A landscape with many peaks, sampled at points; each row gives a point and its height.
From any point a climber takes the steepest step (rise divided by distance) to one of its 2 nearest points. It stops when none of these is higher. Distance is the straight distance between rows; heights are no part of it.
Z_215: [ 22  37  13 -25   1   2  18  22   4 -38  -7   8  -8   2 -30 -40   4 -25
 -21  -2  17  19  -1   7 -10 -17   0 -12  -4   9 -54]  h=220
Z_582: [-18 -43 -16   5   4  25 -31  12   9  38  16  -7  -6  26  12  -5  18 -15
  59 -69  -1   9 -12  41 -19  -7 -44 -11 -27 -42  46]  h=326
Z_10: [ 10  47 -22 -29  -5  16 -37  -3   4 -21  10  -9  39   1  -1  12  43   9
  -7 -12 -22   3  -6   3 -18  26 -10 -20 -13 -20 -29]  h=586
Z_96: [ -3 -13 -11 -13  -5  -1  -7 -23 -34   4  13 -18  19 -12   6   6 -34  28
   0  27 -30   0  33 -62   8  34  58  14 -61 -33  29]  h=156
Z_811: [ 29 -11  -6   3 -49 -60  -3 -38  -4 -12 -33 -16  47  -8 -16  -1 -24  53
  22  14 -21 -12  26 -56  26   5  47   3  -7   4  34]  h=221
Z_80: [-22 -19 -11  -9  14  34 -27 -38 -32  34  48  -5 -26  13 -18  18  19 -18
 -29 -19  25 -12 -30  38 -23  -3 -15   3  -2  13 -12]  h=266
Z_52: [  1  -1   9  12  17   1  23   9  -1   9  42 -19  -9   3  18  11 -40   4
 -15  50 -10  -3  27 -19   2  -4  27  33 -15  37  44]  h=346
Z_152: [-19 -21  13  37  -6 -13 -10  37  14  -7 -36  14 -43  -3   5 -23 -21 -33
  17 -11   7   3  -9  23  37  15 -24  17  20  -4 -34]  h=536
Z_867: [ -2  -8 -11 -45 -10 -30 -19 -46 -18  25  32  15 -36  -1  -6 -23  35  -8
  15 -29 -29 -21 -42 -19   8  24 -22 -26  25  34 -14]  h=271
Z_48: [  3 -51  16   3 -46 -18  10 -33 -25  23 -28  18 -22  16 -20 -46 -13 -21
  13 -19  13  13  -8   5  -7 -27  10   0  30  24  41]  h=401
Z_183: [-37  -5   6  28   9   9 -11  -2  23  -4 -47 -23  10  14 -11  25 -25  11
 -17  -8  32  25  -4  25   3 -11 -23  13 -14 -61 -70]  h=469
Z_422: [  5   0   6  55 -23 -51  24  -4  10  13 -15 -24  11   3  17  30 -18  19
   1  23   3  21   9  -9  26 -30   9   2  41  43  24]  h=349
Z_753: [ -1 -20 -16  -7  16   6   7  25   0  37 -25  30  18 -18  28  19  -8 -14
  13  -9  -9  -7 -15  -8 -14  -2  22  20   5  -9  51]  h=377
Z_787: [ 42  49  27  11 -62 -44  -7 -15  24 -38 -29 -34  52   3 -17  -3  18  31
 -14   9 -32  -1  14  -5  23  20  -1 -30  -2  -7 -39]  h=507
Z_404: [  3  19 -26 -50   4  29 -21   4 -13 -37  56  10 -28 -12  -5 -39  33 -18
  17 -20 -16 -31  -3 -14 -18  14 -29  -9 -38  29 -19]  h=193
Z_205: [ -2  -2  -4 -26  23 -23  13 -47 -27  29  44  21 -40   0   0  -4  25 -24
  -7   7 -15 -20 -45 -12  -6  10  -4  -7  21  49 -12]  h=283
Z_238: [-16   7   6  19   7 -10   0  19  45 -17   5 -23 -47  33 -24 -40 -12   2
  21  20 -11 -18 -14   3  22   7 -50  32 -15  51 -35]  h=378
Z_166: [ 41  21  -9 -22  -2   1  31  10  47 -32  10  -7 -15  66 -25 -64  27  27
  15 -12  -6  16   8  16 -20  -1 -56   6 -52  38 -17]  h=185
Z_894: [  8 -37   8  26 -26  22  -3 -13 -30  -1 -32   0  39 -28   6  17   7 -15
   9 -31   0  32   2  14 -24 -21  10 -28   7   1  60]  h=144
Z_367: [-21  -4   9  50  33 -22  11   0 -12  20  12 -25  -6  18  23  38 -15  -8
  -2  10  -4  34  -3   9 -14 -23 -24 -12   9  -1  19]  h=355
Z_764: [  6 -43  -8  27  15  28 -19  41 -22  -6  24  33  11 -17  16  -8  18 -43
  22 -55  10 -12  40  49  -7  36 -26 -16  22   8  47]  h=379
Z_945: [ 17   0  -5 -14  -3   0 -19 -17 -10 -21  13 -17  36  -9   5  38 -11  40
  -2  13 -27  -9  48 -36  -9  23  34   0 -33 -10  38]  h=145
Z_77: [ 20  17   6 -14  -9  62  22   4 -19 -32   5 -10  44 -27  -1  23 -19  21
 -22  10  13  18  31 -40 -34 -15  61  40 -34 -12  32]  h=196
Z_621: [-32 -12   5  12   8  15   7  10 -15   3 -29  23 -68 -29  -2 -15 -16 -37
  -2  -1   9   9 -34  -7  41   9 -19  -2  11 -38 -37]  h=495
Z_898: [ 18   1  17  29 -29   4  -1 -18  12 -13  32 -23  11  30 -27 -12  -1  20
 -18  12  20 -16  21  19  -6 -15  -9  28   7  78  27]  h=289
Z_431: [ 18   0  -1  19 -24  30   1  -1 -16 -29  30  -4  11 -27 -12  28  -8   6
 -37   8  23 -17  31  -2   2   8  27  43   0  23  -9]  h=222
Z_39: [  9  23  21  37 -25 -28  34 -12  -3 -14  21 -41   5   0   5  22 -19  39
 -23  20  16  22  54 -38  25   6  32  32 -26   9 -19]  h=58
Z_511: [-45 -31  -5 -11  18  -2   8 -38 -18  72 -24  -4 -41  24 -15   3  -7 -10
 -29  14  34   4 -18  23 -17 -51  24  10   6 -35  -5]  h=463
Z_707: [ 27   9   4  29 -10 -11   7 -11   3 -23  48  -7  12  -6  -2   7   6  11
 -20  31   7 -24  43  20  11  -4   2   1  30  79  28]  h=307
Z_502: [-37 -37  18  16  -6 -17  -2  -6 -28   9 -48  -6 -35  16   7 -17  -9 -24
 -11 -24 -13  31 -11  21  -8  -8 -18 -39 -12 -75 -27]  h=455
Z_981: [ 39  28 -19 -64  35  27 -33  18   9 -27  49  23  38 -13  -1  30  23  26
  14   9 -26 -43  46   4 -10  18  -1 -11 -15  14  54]  h=128
Z_622: [ -7 -22   0  45 -41   6 -27 -58 -36   1  21 -45  22  24 -40  12   7   4
 -29 -10  12   2   9  35 -17 -15  15 -15  -6  17  -4]  h=290
Z_674: [-48   9  -7  20  17  77  -2  33   8 -19   4  -4 -14 -18  10  48 -18   7
  -2   8  20  -5  -8 -19  14  34   2  51 -48 -46 -33]  h=394
Z_256: [ 32  45  -2  -9 -18  39  12 -38 -27 -19  39 -23  31 -18 -20   9  29  23
 -39  16  20  -2 -10 -11 -27 -38  39  -6  51  34   5]  h=527
Z_645: [ -6 -40  14 -39  -4 -25  34  16   8  38  -8  19 -32  12  33 -53  -2 -35
  46 -31   3 -12 -15 -18   0  22   4 -10  34  33  44]  h=395
Z_100: [ 16 -35  -4 -16   4 -32  24  28  26  18 -12  40  -2  12  22 -61   8 -26
  51 -22  -6 -14  12  12  11  -1 -14 -16  20  33  40]  h=373
Z_803: [-17 -33  -9  19  -2  35 -25 -34 -45  15  29 -15 -12  18 -38   3   6  -7
 -50 -35  34 -13   0  67 -17 -22  -6  -4   3  14  -8]  h=275
Z_433: [ 15  28   3 -10  16  30  -8  29  26   0 -17  33  20  -6  -6 -14   5   0
  14  -9  39 -11 -17  15   5 -10   1  31  35   9   7]  h=310
Z_767: [-26 -12  -8 -20 -30 -25 -24 -60  25  55 -18 -11 -39  53 -49 -47  14  24
 -12 -10  18 -30 -24  31  11 -22   0  13  -4   4 -26]  h=502
Z_730: [-39 -28 -22 -12  -2  -7  -7 -53  11  72 -11   6 -52  23 -32 -11   5   3
 -22   5  38 -22 -19  35   0 -40  19  17  26   2  -1]  h=462
Z_909: [-10 -24 -19  -6  51  17  -9  43   0   3  32  34 -27 -29  42  12  -3 -26
  25   9 -27 -23  12   3  12  22 -10 -20   6   0  29]  h=406
Z_434: [-10 -21  18  63  -2 -50  15   6  -7  20 -32 -19 -16  -5  31  18 -24   0
  14   1 -12  46   5  -1  15 -25 -15 -13  18 -13   1]  h=383
Z_931: [  3 -15  -4  24   2  48  -4  35 -35 -14  -5  16  37 -27  17  30   1 -18
   9  -8 -10  25   7  11 -36 -18   4  -6 -20 -20  50]  h=134
Z_639: [-10  -5   7 -30  19 -25  15 -12 -33  18  30  31 -67 -36   9 -10  11 -37
 -15   9  12 -15 -38  -7  13  11 -10 -12  46  38 -35]  h=293
Z_856: [ 15   0   7 -23  -7  -1  32 -38 -36 -18  13   7 -10 -25 -28 -29 -25  -9
 -26  22  14 -16  -3 -37  -4  -6  67  42  23  43   5]  h=268
Z_284: [-47 -17  34  64  35  20 -19  10  -5 -29  -7  -6  -3  25  -4  18 -39   9
 -32  -3  31  27  13  34   6 -26 -33   3  -7 -47 -44]  h=429
Z_698: [ -8  -3  -6 -21   9  61  13  -4  -1   2  28  -8   3  -3  10  26 -11  14
 -24  26   0  10  -1 -41 -42   5  38  60 -49 -23  26]  h=181
Z_321: [ 15  15 -35 -31 -17  20 -48  33  26 -27 -28  36  15 -34 -13  10  18 -26
  19 -26 -18 -19  -4  -1  17  40  -9   2  -7 -18 -23]  h=263
Z_399: [-17 -12 -14 -12   1  23  -3   0 -18  -1  -5  20 -54 -32  -5 -16 -19 -37
   5  -4 -11  -4 -32 -23  13  31   4   4 -13 -13 -18]  h=471
Z_63: [ -1 -24  16  36   2 -27  -6  26 -11  -9  33  -4 -40 -11  11 -10 -36 -14
   3  17 -25 -34  35  14  29  32   1  15   6  46   1]  h=464
Z_715: [ -4  11  -4   5  12  31 -15  35  58  -6  -3   3  12  18   3  13  15  26
   1  -1   6 -27   2  19  22   8 -12  42   2  26   1]  h=330
Z_491: [ -8  -3  23  18  29  -1  48   1  15   6  29 -38 -40  22  23  10 -19  18
 -22  61   0  -2   3 -13  -8  -6  -7  54  -8  36  -2]  h=371
Z_70: [-32  -6 -24   1  20   6 -17  23  35  25  -1 -13 -24   3  36  46  -9  12
  23  25 -35 -17 -23 -14  24  31 -25  23 -32  -5   7]  h=331
Z_355: [-18 -72  -4 -13  11   5   2  15   4  49  25  28 -15  15  38 -21  -7 -37
  57 -38  -2 -23   3  -3  -9  26   3  -9  20   9  75]  h=422
Z_370: [-13   6   9  19 -14  21  10   6   0 -20  -2 -42  49  -8   9  39  -7  15
 -15  -8 -15  24  10 -23 -33  12  27  22 -52 -44 -21]  h=112
Z_59: [ 48  33   9 -12 -36 -16 -12 -19  -5 -35  29  16   8   5 -41 -39  29  -9
  -4 -20  10 -15   4  24   5 -10  -8 -22  42  40 -16]  h=194
Z_813: [-27  27 -34 -14 -12  18 -16 -14   6  27 -18  14 -26 -38  21  61   9   9
   5  -7 -10 -28 -35 -62  34  52   4   2 -13 -44 -37]  h=298
Z_435: [  3  17   5 -12 -26 -29  14 -16  48  13 -33 -23  21  20   1   6  -5  41
  -3  23 -30  -1 -17 -40  20  27   9  33 -18   0 -22]  h=244
Z_381: [ 26  22 -12 -46  28   4   5  21   7  -2  20  43  -4 -42  -3   8  16  -2
   5  12  -6 -39   5   6  12  13  16  -2  21  35   2]  h=405
Z_496: [-32   5  -3   5  33  60  -2  53  23 -32   6 -22 -19  21  11  11 -26  -4
   4  30  -7  -7   0 -12   5  19 -12  52 -58 -21  -8]  h=397
Z_918: [ 20  20 -18 -10   7 -17   4  25  28 -11  10 -16 -15  41 -20 -56  17  -2
  40 -45 -11  18 -13  18 -10  -4 -77 -22 -25  12 -31]  h=172
Z_656: [ 16  53   3  -8  -4  23  38  22  -8 -19 -27 -14  53 -16  14  16  12  18
 -12  27  12  51   8 -31 -33 -47  29 -16  -6 -24  13]  h=399
Z_897: [-12  11   6  14  14  49 -13 -17 -16   9  15  15 -22 -12 -26  26   3   7
 -45 -15  66 -23 -27  32  25   4   2  42  38  -2 -41]  h=246
Z_614: [-32 -25  11  22  16  -2   5 -13 -22  10 -18 -17   4  30  10 -10  -5  14
 -10  -1  29  34   9  50 -43 -90  -6 -37  -5 -57  -7]  h=398
Z_25: [ 10 -50   4  -3  -8 -17  -5   1 -42 -10   5  45  13 -43   5 -14 -29 -16
  28   9  -7 -25  57  -1  21  21  38 -32  27  21  51]  h=409
Z_786: [ 13  31  -6 -41  48  20  20  31   1  -5  25  44 -27 -54  16  12  15 -14
  -7  19  19 -13 -15   6   2   2 -14  15  46  29 -28]  h=388
Z_637: [  4  14  -1 -36  -1  15  -3  -6  37  39 -29  20   8  16 -28 -10   5  12
  -1  -4  33 -21 -46   3  10  -9   2  30  21  21  16]  h=291
Z_798: [ -8 -38  11  62 -17   8  11 -12 -51   5 -34   1   9 -32  13  40  -5  -3
 -19 -28   9  44  10  21   9 -17   8 -30  33 -29  37]  h=155
Z_272: [ -6 -17  -2   9  32  -7  16   8  -6  24   6  41 -39 -27  25  13   8 -36
  -8  -7  14 -13 -20  10  32  28  -7 -11  67  14  -7]  h=305
Z_521: [-20  -7  23   8  30 -52  37   4  17  33 -15 -10 -55  31  -1 -35 -10 -21
  10  18  16  18 -11   4   3 -26 -36   5  22  29 -14]  h=433
Z_304: [ -3  12 -23 -43   0  39 -29  20   6   9 -64  53  -6 -33  -8 -14  22 -28
  25 -42   6   6 -45  -5   4  -6  -4 -19  -3 -53 -24]  h=286
Z_513: [ -5  -8  -5  34  -4 -11  -8 -24   2  16  21 -46  31  19  22  56   7   1
 -24  -2  -6   4  11   3 -17   5  -2   1  -5   2  25]  h=329
Z_479: [  1  44  11 -13  29  31  30  30  12  -1 -40   3  51  -3   5  21   6  13
 -19  11  36  39 -23  -3 -35 -49  10   2 -10 -39  -8]  h=361
Z_668: [ 38  44   9  14 -69 -31 -25 -23   8 -11 -29 -12  44  -4 -33  -5  15  14
 -10 -16 -12 -16 -13  12  15  22   9 -25  26 -35 -52]  h=573
Z_127: [ -5 -13  -6  71 -47   8   7 -29 -57  15 -19 -20  30 -35 -13  34 -14  30
 -32 -27  26  43   8  -7  13   9  42 -20  22 -31  -3]  h=168
Z_795: [-15   5 -17 -38  -6 -47  -1 -24  -4  11  16  11 -59   2  23 -15  27 -37
  34   7 -50 -15 -41 -47  20  27 -32 -33  -5   9 -18]  h=258
Z_309: [ 23  33   1 -14 -45 -14 -41 -42  29  20 -38 -17   3  19 -43  -9  23  19
 -30 -23  18 -43 -44  24   7  18   3  -8  37 -36 -58]  h=624
Z_604: [ -4  20   7  64  -3 -16  -2 -18 -24 -21  -1 -12  26 -19  -4  41   0  10
 -45 -28  48  29   7  25  18 -15 -10 -24  42 -58 -47]  h=367
Z_949: [-32  18 -38  11  -1  17 -27   9  34  22 -19  15 -22 -24  19  55   4   4
  26   5  -5 -41 -33 -25  54  40 -24  23  -3 -17 -11]  h=314
Z_286: [ -1  10 -15  14  23 -45  -3  15  43   9 -16 -22  30  18  41  40  16   8
  10   7 -41  23  -3   1 -21   0 -37 -14 -13  -8  18]  h=288
Z_3: [-24 -62  -5 -12   5  -3 -13  35  13  46   4  36  -5   1  37  -3 -21 -30
  43  -3 -31 -26 -20 -18   7  27   6  10   2  -6  64]  h=400
Z_43: [ -2  59  35  11  -1   3   5 -22   4 -20  14 -35  63  28 -11  19  25  40
 -26  26  41  15   7  35 -32 -48 -28 -47  32 -61 -31]  h=292
Z_819: [ 31  35   1 -29  16   9  -7  13  -8 -30  26   4  44 -15   9  23   8  24
  -1  24 -28 -28  47 -10  -8   0  14 -24 -15  22  58]  h=135
Z_839: [ 29  43  13 -16 -12  35  22 -48 -32 -18  19 -29  37 -11 -21  15  21  16
 -53   0   2  11   3 -30 -46 -17  43  -8  14   9 -30]  h=582
Z_518: [ 15  50 -16 -57  39  22  -9  29  -1 -38  41   7 -13  -1   1 -26  24   3
  11  24 -41 -10  21 -15  -6  17 -28  -4 -44  25  -1]  h=203
Z_363: [ -5  33  17  27   3 -30  60 -12  -2  -8   4 -43   8  -6   8  14 -20  19
 -31  30  10  44  30 -38  -1  -9  15   0 -11   3 -17]  h=69
Z_5: [  0 -54 -11  16 -39   0 -51  -2  -5  16  -1  -1   9  30 -17 -13  13  -8
  34 -72   9  -3   5  52   2  15 -31  -6 -13  -3  32]  h=344
Z_703: [ -3  22  22  54  -2  -3   4 -14 -24  -3   1   5   9 -26  -5  35 -10  29
 -30   0  66   3  13  42  28 -30  -8 -17  62 -22 -25]  h=345
Z_504: [ 13 -47  -2 -35 -11   3  -6 -22 -44  14   5  22  -4  -9  27 -30  11 -41
  28 -45 -37   8   7 -15 -21  19  22 -34  29  -2  58]  h=468
Z_725: [-15  -5   8  44  35 -32  15  21   9 -16  19  -7 -60 -11   9  -9 -23 -15
  -3  30  -6 -15  17   9  40  13 -31  20  26  35 -40]  h=492
Z_904: [ 15  21   3  28 -13 -52  16  -5  36  10  -7 -38  40  19  21  36   0  41
   8  27 -36  -4  18 -16   6   4 -15 -21 -19  21  45]  h=262
Z_640: [ 30  30 -21 -71  27 -24   0  20  11 -11  32  19  19   6   9 -27  25  22
  22   8 -57 -12  22 -22 -19  15 -28 -41 -35  36  34]  h=215
Z_516: [  2  -8  -8  49 -53  -3 -11 -47 -23  25 -21 -28  41   2 -21  39 -18  32
 -13 -16  15   8  -2  -8   7   7  51   7  13 -14   5]  h=182
Z_797: [-11   2  16  10  25 -30  33 -10  13  16   6 -23 -29  42   0 -23 -15  -5
 -14  24   0  13 -18  -3 -18 -21 -12  16  -5  44   6]  h=402
Z_189: [ 49  33 -15 -27  -4  10 -43  26 -21 -38 -19  24  43 -46   1  26   8   5
   4 -21 -30  -1  27   5  -3  15  32 -29 -10 -38 -16]  h=237
Z_963: [-17   3   3  13   3  39   2  16  26  -5 -16 -11   5  -6  -2  50 -13  18
 -18  -6  33  23  -4  -3  18  22  -3  42 -25 -44 -47]  h=427
Z_532: [ -5   1 -12 -16 -29 -21 -32 -53  26  24  -4  -7  -9  24 -40 -12  26  14
  -7 -14  15 -35 -43   9  23  27 -19  -4   7  23 -36]  h=556
Z_246: [ 15  28 -28 -38  14   7 -25  24  11  -8   2  15   9   4   5   5  39 -18
   2 -31 -11   5 -25   8 -24  -6 -27 -32   5 -20 -17]  h=543
Z_770: [ 25  18  10   1 -22  32  20   6 -23 -45   8  -7  28 -35 -14  12 -21  10
 -18   7  14  15  39 -20 -14 -13  34  12  -8   3  -1]  h=209
Z_199: [ -3 -50  -4   7 -27   6 -39  -3 -10  23   0  18 -19   5 -15 -26  -3 -37
  23 -51  12  -7  -3  22  -7  25 -11   5   8  -1  31]  h=360
Z_140: [ 12  -7  10 -31  37 -28  23  -3   8   3  29  -8 -14   7  20  -6 -41  27
  18  64 -34 -36  34 -46  17  19  21  29 -15  50  43]  h=323
Z_378: [-23  19 -14 -23  15 -27  16  14   9  -1  15  -3 -51  16  33 -22  20 -29
  36  26 -62  15 -37 -35   7   9 -39 -32 -29   3 -19]  h=245
Z_555: [-48 -25   4  25  30   1  -7  -7  10  22   3 -11 -51  42 -19 -11 -12 -11
 -11  17  38 -11  -9  33  17 -13 -26  28  -6  -4 -30]  h=539
Z_222: [-20  -9   8  26  55   0   9   7 -23   8  16  27 -29 -50  17  36  -5   0
 -35   2  26   1 -23  12  29  -9 -24  -7  50  -7 -26]  h=318
Z_444: [-22 -30  -2  54  39   6  16   3 -15  26   1   6 -13 -22  28  38 -32  -2
 -27   6  23  19  -3   9  12  -8 -10  20  35  -6  12]  h=332
Z_230: [ -4  62   2 -33  16  14  14  10  13   0 -58   7  54  -6 -10  -3  16  10
  -6   0  35  30 -37   4 -16 -25  13  -9   9 -76 -48]  h=328
Z_341: [ 41  45  22 -17  -3 -30   4   8   4 -42  32   1 -12 -16 -29 -39  21  -5
 -28   9  -2 -11  13  19   0  -1 -12 -10  24  57 -35]  h=205
Z_686: [-17 -17   7  20   4 -14 -17 -15  10  19 -15  -9 -29  16 -15   3 -21 -20
 -14  -7   9  -8 -19  27  30   6 -13  22  15  13 -29]  h=581
Z_935: [ 10  -5   5  36 -11  -8  28 -10  -5  -3   7 -10  10 -26  -5  13  -7  13
  -1  30  27  -7  18  11  27 -23  17   2  57  53  42]  h=325
Z_533: [ 10  -7 -34 -36 -13  37 -57  17   7  -2 -36  50   1 -28   5   6  23 -27
  43 -55 -21 -23 -31 -12   7  33   5  -9  -7 -45   1]  h=274
Z_805: [-14 -27  13  46 -18 -45   2  -8  -6  10 -54 -16   4   4   9  13 -19 -16
   0 -13  -4  41   3   7   1  -5  -4 -12 -14 -47 -19]  h=415
Z_86: [ 15 -32  20 -18   4 -23  -2  27 -38 -33  46  23  -3 -26  -8 -42 -38 -31
  26  25  -6 -40  62  -1  17  18  34 -25  -9  48  52]  h=413
Z_295: [ 30  38  -3 -10   7 -15   1  17   8 -10 -25  22  41 -13  29  10  39 -26
  18 -18 -27  21   4   4 -17 -25 -25 -49  28 -37   7]  h=497
Z_784: [ 13  13 -24 -52  22 -43  15  13   4   5   7  -4  -7  14  22 -36  16  -6
  21  30 -76  12  -9 -51 -20   7 -13 -37 -48  14  19]  h=229
Z_660: [ 13  30   7 -11 -27  20   2 -27 -12 -18  20 -29  34  -7 -11  24  26  -1
 -36   0   0  10  10  -1 -24  15  18 -15   8 -29 -58]  h=664
Z_938: [ 19  -6  15  32  -5  31   0   6   2  -3  14   1 -14  -2 -26  23 -13  15
 -38   2  57 -22   4  37  11  -1  19  53  30  24 -12]  h=235
Z_332: [ -2  33  19  28  -2 -35  60   0  40  -5 -31 -51  37  24  14   9   1  21
  -6  27 -18  45  10 -27 -19 -12   5  -6 -22  -6 -15]  h=82
Z_713: [  1 -37  14  -9   4 -22   7  23  -2 -20  40  16 -39   5  -1 -61 -36 -15
  33  29 -19 -30  21  -5  28  22  12  10  -6  56  11]  h=439
Z_303: [-34  -7   5  11  -5  18  -7  40  12 -12   3 -25 -43  22   4 -24 -25 -33
  19  27 -26  -7 -31 -15   6  17  -8  12 -55 -12 -16]  h=432
Z_584: [-26   8  20   6   0  -1   6 -15   3   0 -36 -24  44  33  -5  -3  11  29
  17  15  35  36   1  42 -57 -64  12 -38 -33 -55  -9]  h=362
Z_572: [ -3  -1   2  28  11  20   9  33  -4 -29 -16  -5  39 -13  24  30 -17 -13
 -13  -2  -6  47  21   5 -40 -16   6   2 -49 -39   7]  h=125
Z_758: [ 30 -17   8 -32  47  -3  -6  52 -19 -17  28  27 -12 -26   1 -36 -27 -19
  38  20 -11 -40  68   8  20  20  -5 -29  -8  35  36]  h=404
Z_850: [-13  12   1 -11  23  -3 -10  19 -17  -3 -10  -4 -20   4   8 -10   6 -27
   1 -11  -3  37 -20  -3 -23 -15 -21 -18 -22 -51 -30]  h=498
Z_710: [  5 -13   1 -38  12 -35  29  -8  12  -4  -9   8  -9   4  -4 -36 -40  27
  11  46 -27 -22   9 -54  19   7  47  37 -16  33  40]  h=304
Z_845: [ -2  22  14  -8  13  33  19  11  -6 -32  -1  -1  -8  -2 -25 -24   6 -14
 -38   3  32  10  -6   1  -6 -21   5  42  -2  11 -38]  h=233
Z_823: [-10 -18  -9   0   1 -13 -28  25  21  28 -11  -6   0  25  33  17  16 -19
  35 -34 -36  18 -19  13 -16  -2 -49 -19 -13 -26  27]  h=308
Z_19: [ 36  -1 -25 -21 -25  26 -37   6 -36 -24 -26  42  38 -56  -8   5  -8  -2
  14 -30 -29  -5   6  -7 -13   2  65 -26  19 -20  25]  h=224
Z_995: [ 33  -8 -29 -52 -11   0 -56   5  -6 -30  -3  27  28 -35 -14   9  12   2
  18  -6 -40 -34  27 -21  10  38  22 -24 -17 -14  -2]  h=250
Z_739: [-65 -11   0  16  26  20   4 -31 -10  44 -13 -24 -50  25 -11   9   0  -2
 -37  23  39   4 -11  25   2 -37   5  18 -20 -33 -48]  h=496
Z_517: [  5 -55 -18 -25  -8   1  -1 -16 -17  38  25  21  10  14   6 -39  15 -27
  54 -69  -9 -10 -10  -5 -29  16   3 -19  16  21  80]  h=443
Z_181: [-18  35  -7 -35  19  20 -17  16  16  11 -66  29   7  10  -6   1  24  -7
  16 -15  31  12 -43  22   0 -33 -12 -19   7 -78 -58]  h=303
Z_9: [-37  -3 -18 -24  11  52 -28 -20 -16  32  27  11 -53   8 -30  -4  19  -8
 -23   2  56 -28 -34  39  14 -20 -24  14  13   3 -23]  h=257
Z_327: [ 34  43  -4 -16  -3  -6  20  16  -9 -19 -26  10  45 -42  29  -4  36  -4
  10   2 -10  51  -5  -5 -27 -46  18 -48   9  -9  21]  h=453
Z_268: [  3 -33   5  -3 -23  -9   0  -8 -22  17  -5  11 -12  21  -5 -46   8 -30
  14 -31   3   9  -8  15 -14 -15  -4 -14  -9  15  20]  h=380
Z_829: [ 14  15   6 -29 -24   8  19 -39  39  19 -41  14  35  25 -21  -1  -4  48
  -8   7   5  -9 -22 -28   0   9  27  40   1  11  26]  h=269
Z_423: [ 38 -44  -7 -18 -20  12 -13  15 -21  -1  13  33  11  -4  10 -31  37 -40
  37 -80  22 -12  24  23 -11  10 -12 -31  49  -3  39]  h=363
Z_383: [ 25  -4   1  31 -82 -18   3 -53   7  -8 -23 -27  50   4 -16   7 -14  60
   1  27   8   4   5 -29  16  -8  47  15   9  16  12]  h=200
Z_162: [-14  26  34  16 -13 -18  33  -9  36 -12 -12 -57  62  25   6  35  17  33
  -1  18  -7  42   9  -7 -28   2   1  -5 -38 -48 -17]  h=96
Z_912: [-16 -46  -9  25  49  44 -23  63 -18   0  30  42 -12 -34  30   4   1 -34
   3 -11  -5 -17  17  30   8  24  -2  -3  -7  -4  47]  h=393
Z_590: [ -4   9  18  23  31 -59  21   9  16   7 -14   3 -50   1  14  -3 -25 -15
   1  27  -9  15  -1  -2  26 -10 -24  10  48  23 -37]  h=465
Z_870: [  0   5  10   1  -3   7  38   3 -35  -2 -13   7 -20  -8 -29 -37 -44 -17
 -35  18  34  19  -5 -18 -10 -29  34  28   1  15  -9]  h=249
Z_926: [  1 -31   2 -19 -20 -28   5 -20 -11  -6  -8  10 -16   4 -13 -46 -34 -13
   0  21  -6  -9  -4 -41   5  -9  48  30 -11  34  26]  h=285
Z_574: [ 39  21 -11 -19 -25 -21 -40 -23  -9  -6  27  14  26   4 -22 -17  35   7
   0 -34  -9 -27 -17  17  -4  21   7 -16  43  30  -7]  h=184
Z_626: [ 18 -43   7   9 -21 -26  20  -2 -26   6  -3  30 -12 -20  16 -29 -23 -42
  12  -3  -7   9  19 -15   4  -9  31 -15  36  39  52]  h=434
Z_35: [-39 -27   2 -16  37  10  -1   3 -12  32 -25  13 -31  34   5 -19  -7 -10
  -8  -8  31  26   1  28 -32 -72  -3  -4  -5 -57  -2]  h=431
Z_505: [ -2  36  15   0  19  10  -2   9  50 -20   9 -23 -30  24   5   2  24  23
  -3  23   1  -8   1   3  18  11 -38  41  -5  29 -44]  h=354
Z_851: [ 20   2  -9  -2 -10 -61  12 -22  25  14 -18 -13  42   4   5  22  -7  65
   7  39 -46 -15  20 -40  19   6  17  -5 -20  21  47]  h=242
Z_451: [-26  36  35  21 -15  11  14 -27  12 -28 -17 -45  60  38 -10   3  10  35
 -13  24  37  31   5  51 -34 -53 -15 -37 -10 -53 -40]  h=322
Z_785: [  4 -24  -3  63 -31 -12 -25 -28  -4  -8  17 -39  28  19 -16  40   7   7
 -16 -12  -3   2   2  38  -5 -12  -3   4   1  20  30]  h=309
Z_608: [-28   1  15  46  25   5   5  -8 -21 -16  23 -25  -2  -6  -3  43 -24  -4
 -58 -16  23  36  10  15  10   2 -20 -18  -1 -54 -62]  h=396
Z_789: [ 12   7 -12 -44  34  -5  -4  42   3  -5  22  42 -31 -35  19 -19   5 -21
  32  28 -23 -34   7  -6  24  20 -11 -13   3  41  11]  h=423
Z_833: [-40 -17   2  18   1  15   9  19  27 -12   5  -6 -62  31   3 -33 -31 -15
  37  32 -10 -18 -27 -10  22  20 -15  33 -28  34  -2]  h=403
Z_603: [ 10  -2  11 -12 -25 -13  11 -14  48 -18 -32 -23  26  42 -14 -23   4  34
   7  35 -52  -8   5 -38 -18  32  -6  13 -59  -3  -8]  h=223
Z_11: [-10 -17  -4 -22  -8  42  19 -19 -19   4  36 -24  -3  -3  12  36 -25  36
 -23  25  -7   9  24 -65  -7  40  47  42 -62 -37  -8]  h=169
Z_818: [ 32  18   0 -20 -16  -8  21  -1  59 -25 -11   6  13  57 -20 -42   6  53
  -3  20 -36   1  -2 -16  -8  22 -30  27 -42  28 -13]  h=204
Z_254: [ 14  32 -26 -24  -4   0 -32   0  13 -44  45  -8 -10  23 -25 -49  36  -1
  13 -33  -8  -6  -8   6   3  10 -58 -21 -35  20 -55]  h=183
Z_757: [ 35   7   7  -5 -28 -20  -7  38   1  -7 -19  40  24 -10  25 -34  29 -18
  54 -69  -5  13  14  32  -7 -12 -17 -41  35   3  39]  h=343
Z_192: [-11  -3 -10  -2  20   5   3  38  30  31 -21   1  14  -7  32  42 -19  15
  19  10 -12   2   1 -17   5  11   4  28 -27 -27  27]  h=353

Call two points neighbours if one is among the 2 nearest of the other. Go from one point of each pair to the other, from neighbour to neighbour, staying as high as possible. Name the lowest point that can't be avoided.
Z_86 and Z_504 => Z_25
Z_725 and Z_789 => Z_758
Z_183 and Z_686 => Z_674
Z_660 and Z_309 => Z_222
Z_686 and Z_309 => Z_730

Where does a climber stop that starts at each point below?
Z_43 => Z_686
Z_435 => Z_303
Z_770 => Z_660
Z_451 => Z_686
Z_254 => Z_660
Z_332 => Z_626
Z_181 => Z_660
Z_383 => Z_626
Z_845 => Z_725
Z_639 => Z_660
Z_949 => Z_504
